Points, in no order, along strands that fork, close into loops and pass close to each other.
In the rows, 128 means zero.
Points whose rows are less than 111 apart are linked; no others are. Some points are linked to none.
Q_687: [137 175 143  86 106 137 131  88 145 144 112 183 119 217 149 158  93 110
 143  93 124]
Q_568: [ 80  88 148 137 106  84 125 101 132 144 123 126 171  84  96 124 124 108
 101 118 171]
Q_327: [151 172 110  96 104 127  94 155 107  91 122 143  66 206 145 128 139 134
  93 112 119]
Q_665: [101 109 155 159 147 113  87 117  95 182 164  83 109 102 130 100 118 144
 179 123 136]
Q_527: [138 137 128 181 147 141 152 177 222  63 153 139 151  98 137 141 136 122
 114 106 148]
Q_950: [145 128 128  78 118 154 127 172  93 142  84 107 115 143 123 152 146 107
 120 121  96]
Q_426: [178 172 109  52 135 134  84 164  83 157 163 106 150 194 136 145 109  91
 126 113 130]
Q_489: [132 105  91 117 125  97 149 111  79  97 101 114 131 113 124 122 163 163
  87 187 111]
Q_983: [154 103 129 139 154 162 148 192 117  96  84 198 140 154 101  95 169 138
  91 162 131]
Q_746: [ 73  70 163 111 152 158 160 112 140 116 110 135 102  81 140 141 142 127
 159 194  93]
Q_913: [155 115  78 115 144 141 167 134  72  94 107  86 121 136 126 108 133 173
 123 187  85]
Q_651: [ 93  87 139 109 106 139 155 110 110 133  90 135  91 105 162 154 172 158
 136 176  92]
Q_743: [132 132 123 139 125 113 148 154 160 103 143 113 180 130  43  90  77  82
 125 127 168]
Q_46: [ 86 126 138 200 101 127  91 102 131 134 151 113 134 102 143 127 150 170
 158 121 179]
Q_389: [127 156 125 198 116 131  83 120 147  94 174 153  88 174 133 108  92 182
 135  94 158]
Q_330: [138 164 107 142  79 121  96 118  50 219 129 122 142 125 139  93 132 108
 163  99 148]
Q_938: [118  89 139 177 171 160 135 117 167 113 187  92 160  70 157  98 140 195
 169 155 113]
Q_58: [143  64 153 123 188 128 115 175  98 132 131 152 107 116 109  83 147 133
  83 125 131]
Q_37: [133 149 121 115 111 105 134 103 133 146 111 102 150 104 111 157 113  86
 127 140 126]
Q_48: [104 108 119 132 106  86 141 136 111 122 123 120 184 106  61  95 120  97
  98 146 164]
Q_222: [120 126 146 167 138 156  95 172 132 118 137 142 100 137 133 109 125 148
 149 135 144]
Q_83: [162 139 101 156 154 119 143 140 200  51 152 117 107 129 139 138 130 154
  99 130 132]
Q_282: [115 147 113  98  93  75 112 132  95 128 118 142 168 153  83  87 123  98
  88 104 147]
Q_643: [110 138 129 148  98  98 128  89 182 100 122 153 107 147 147 148 143 154
  90  60 169]
Q_548: [116 152 102 171 119 114 100 102 124 143 134 105  78  79 171 178 147 112
 145 148 129]
Q_884: [159 131 138  86 133 114 121  88 124 178 117 124 109 154 184 151 131 120
 113  65 101]
Q_415: [126 156  99 169 106 110 139 103 168  91 166  75 118  93 167 153 130 168
 157 168 110]
Q_916: [151 159 121  46 114 111  94 131  82 189 112 168 162 162 144 156 149  65
  92  78 134]
Q_318: [158 142 133  98 135 160 172 130 120 145  99 166 160 168 134 121 127 146
 152 148  86]
Q_751: [123 152  97 148  68 100 151 102 122  95 120 100 159 134  98 100 122 164
 126 160 145]
Q_353: [134 174 139 185 159 127  83 103 137 126 158 165  83 163 151 143  96 125
 151  89 150]
Q_181: [147 121 142 163 117 116  85 154 103 160 166  65 127 113 104  91 102 141
 145 107 138]
Q_363: [130 105 152 109 157 143 139 176 168 108 115 115  99 102 140 168 144 105
 103 104 106]
Q_771: [141 140 130  70 119 171 162 150 144 132  90 130 138 154 120 162 119 108
 142 139  79]
Q_221: [ 87  76 125 171 139 118 125 130 129  77 173 106 127  92  68  77 124 117
 149 180 164]
Q_652: [144 114 124 178 140 136 145 112 120 148 152 113 157  97 136  87 133 202
 173 156 113]
Q_335: [175 137 113 183 173 148 110 143 137 143 144 155 126  96 176 143 164 157
 104  95 135]
Q_86: [121 156 137  82 142 101 117 109 127 132  96 158  97 148 152 191 136  62
  87 111 110]
Q_286: [106  86 145  81 129 122 128 158 115 123 152  72 122 140  65  72  67  97
 132 108 126]
Q_985: [ 61  87 149 105 118 117 145 132 129  97 140  92 109 137  62  97  81  80
 154 141 146]
Q_648: [123 112 132  96 108 180 166 185  97 139  70 103 107  86 125 162 148 131
 138 167  76]
Q_917: [120 158 140 140 142 111 117  90 123 157 113 157  87 104 169 187 122  96
 128 112 123]
Q_510: [119  81 151 165 213 145 120 108 141 120 161 152  99 115 145  90 116 170
 153 150 126]
Q_632: [130 122 120 114 120 109 145 128 116  97  92 156 116 129 119 128 171 137
  79 145 126]
Q_834: [ 66 111 136 148 126 129 119 159 127  76 158 144  75 144  79 102  95  71
 135 156 166]
Q_8: [156 109 156 133 121 144 122 177 147 183 128  97 172  57 118 141 137 121
 126  75 139]
Q_461: [ 92 112 145 193 157 121 102  78 156 112 173 141 111 108 138 120 119 158
 158 141 156]
Q_213: [146 141 108 192 137 124 106 102  93 164 120 173 125  98 162 134 167 152
 108 111 152]
Q_436: [179 138  87  90 172 124 151 140 126  81 148  78 164 137  82 119  91 105
 120 163 100]
Q_971: [157 137 121 184 143 140 153  95 119 149 131 171 136 145 153 102 134 200
 165 161 109]
Q_225: [140 151 119 179 107 151 132 112 137 120 123 176 106 156 169 129 162 204
 138 138 138]
Q_989: [139 120 146  80 103 142 125 178 136 141 127  75 149 160  76 105  80 107
 140  98 116]
Q_418: [111 154 102  82 161 110 115 127  94  75 150 135 113 172  86 104  78  61
 111 161 114]
Q_484: [ 79  96 142 106  86 102 132  77 146 103 133  84  91 145 137 116 126 173
 133 128 130]
Q_907: [140 147 117 194 123 143 116  95 127 141 113 184  74 125 205 154 193 180
 112 111 138]
Q_382: [137 178 120 104  61 139 146 125 158 118  89 161 135 190 131 159 126 124
 123 104 136]
Q_532: [ 91  68 171 105 113 156 148 171 168 103  96 118  96  71 151 170 165 119
 109 123 123]
Q_549: [110  95 150 152 114  99 119  85 145 139 123 140 146  98 136 138 152 150
  83  71 175]
Q_670: [160 101 113 107 180 178 178 168 145  86 117 145 148 142  92 107 111 122
 134 165  96]
Q_734: [118 179 130 131 124 118 104  84 134 116 136 170  83 204 148 146  85 125
 147 125 124]
Q_121: [147 156 121  91 104 139 115 134  98 163  77 193 145 151 161 177 173 102
  85  95 134]
Q_934: [137 129  98 170 137 120 137 139 153  56 167  69 115  96 131 119 129 149
 124 170 129]
Q_511: [117 122 111 159  68  91 129 138 140 101 144  84 157 128  86  81 127 168
 104 114 181]
Q_449: [154 168 121 132  74 155 132 140 153 146  82 180 158 167 145 172 160 128
 100  76 167]
Q_896: [ 85 105 160  77 123 127 152  90 106 163  87 146  79 145 161 146 136 129
 152 142  77]
Q_492: [134 143 163 122 134 148 130 126 112 197 104 184 160 138 140 147 124 106
 149 103 134]
Q_821: [121  93 166 151 143 144 104 187 139 142 144  86 148  87  93 101 120 128
 144  93 153]
Q_928: [111 104 136 154 148 112 118 113  87 149 138 110 126 101 124 102 144 160
 148 167 128]
Q_169: [112 172  99 102  96  90  81 127  44 190 118 152 130 155 141  91 119  86
 136 101 114]
Q_140: [ 73 116 134 135  78  93 139  65 139 103 123  96 118  98 129 161 146 138
 123 157 151]
Q_979: [ 92  43 168 137 190 120 122  94 154 112 166 123 102 101 143  80 150 166
 118 127 133]
Q_827: [121 138 128 180  80 157 117 127 128 174 133 114 124 101 163 136 150 169
 175 101 153]
Q_72: [157  99 123 148 133 159 152 195 144  92 118 141 135 145 116  90 167 184
  92 128 132]
Q_826: [100 127 132  84 150 106 100 133  84 138 117 139 101 152 109 106  97  81
 131 141 105]
Q_71: [180 159  99  81 124 154 158 144  95 152 103 152 210 162 105 125 137 134
 133 153 106]
Q_736: [130 125 152  95 152 135 124 132 177 115  94 161  76 139 161 187 157  99
  81 105 120]
Q_79: [147 181 116  63 136 110  83 128  88 184 140 141 164 168 130 149  98  48
 133 101 142]
Q_525: [130 106 158 175 142 155 145 161 174 137 162 103 175  57 164 115 154 174
 149 108 136]
Q_720: [206 145  89  81 169 141 151 146 125 117 121 114 202 137 108 127 130 125
  99 146 106]
Q_150: [ 78  93 165 149 147 172 151 175 140 124 107 171 109  61 134 164 163 114
 154 187 118]
Q_85: [170 176  97  87 119  75 125  58 120 167 128 123 170 149 139 162 121  77
 105  91 136]
Q_902: [157 123 112 101 109 119 119 155 114 102 114 111 105 153 123 132 143 114
  72 116 110]
Q_126: [146 105 113 118 168 152 159 144 139  90 156  94 128 130  96  89  80 138
 145 152 102]
Q_267: [ 96 142 116  86 136  86  68 127  61 142 141 183 119 174 117  76 101  85
 111  89 112]
Q_682: [174 197 110  90 131 160 102 168 126 144 145 131 133 175 151 184 122 103
 153 119 117]
Q_495: [185 129 122 174 152 145 122 164 173 146 139 111 169  61 156 135 156 154
 125  85 137]
Q_733: [116 105 154  92 192 131 139 102 122 158 120 120  76 130 154 132 112 135
 158 148  64]
Q_843: [132 174  98 105 115  68 115  79 107 159 134 159 202 156 110 114  99  86
  91  91 158]
Q_678: [130 151 123 177 103 174 122 164  99 174 128 120 149  90 144 134 137 150
 190 156 122]
Q_156: [ 80  73 145 127 143  84 132  59 157  98 167 109 113 127 112  88 118 158
 110 137 154]
Q_144: [157 161 126 146 117 152 103 133  76 203 131 117 113 116 149 127 119 125
 202 127 114]
Q_828: [152 186 118  94 115 169 135 173 159 120 121 103 135 139 129 191  98  83
 161 137  99]
Q_669: [ 77 102 172 143  89 165 134 187 146 124 105 141 121  92 126 167 162 113
 134 132 141]
Q_287: [106 128 132 111 108  86 138  61 151 111  94 187 126 174 131 132 125 127
  71  86 148]
Q_206: [141 128 138 102 133  98 140  68 152 129 114 130 115 157 148 134 118 140
 104 110 112]
Q_59: [ 95 142 111 158  65 120 156  90 165  96 139  84 153  97 126 148 134 164
 152 170 153]
Q_681: [135 123 143 161 102 146 173 123 163 138 103 148 190  90 121 141 134 157
 150 141 146]
Q_149: [160  88 108 128 163 156 181 173 122  96  99 152 169 103  97 117 151 130
  97 184 111]
Q_842: [127 111 139 167 137 135 150 153 207  76 151 138 161 113  78 115 108  93
 107 123 170]
Q_91: [157 146 111 116 100 135 132 170 141 119 138  61 181 135  65 125  78  93
 134 124 146]
Q_466: [143 129 156 139 140 109  90  79 108 216 157  93 123 117 153 108 103 142
 173  70 126]
Q_128: [140 166 101  77 135  99 144 100 114  86 111 159 133 175 103 130 104  84
 106 154 112]
Q_274: [133 135 116 105 106 130 160 103 133 139 117  58  99 111 164 150 125 162
 153 149  73]
Q_125: [ 87 111 106 156 129 117 120 138 127  53 162 126  87 113  78 107 133  91
 106 190 156]
Q_472: [ 77  82 144 109 185 143 148 106 135 107 143 104  64 108 140 147 113 118
 169 178  74]
Q_617: [143 135 131  99 147 105  83 100  86 196 143 107 100 148 152 106 107  99
 134  66 106]

A piece is all that can be reached along the links. How many separate loops has the piece of each point below (a circle has one, a figure eight two, a Y none), and how many tips (points with one link)?
Q_979 => loops 2, tips 4
Q_916 => loops 0, tips 5
Q_548 => loops 1, tips 1

A tip is a point with one link. Name the tips that can be reached along the links from each point below, in the order of the rows.
Q_985 => Q_221, Q_511, Q_85, Q_128
Q_720 => Q_327, Q_913, Q_389, Q_648, Q_72
Q_733 => Q_548

A fork is a point with three links, a tip a point with one. Leave the first point through the second and follow the links. Name the first fork or tip that comes.
Q_678 / Q_827 => Q_59
Q_72 / Q_983 => Q_771
Q_156 / Q_979 => Q_128
Q_771 / Q_318 => Q_72
Q_828 / Q_682 => Q_389
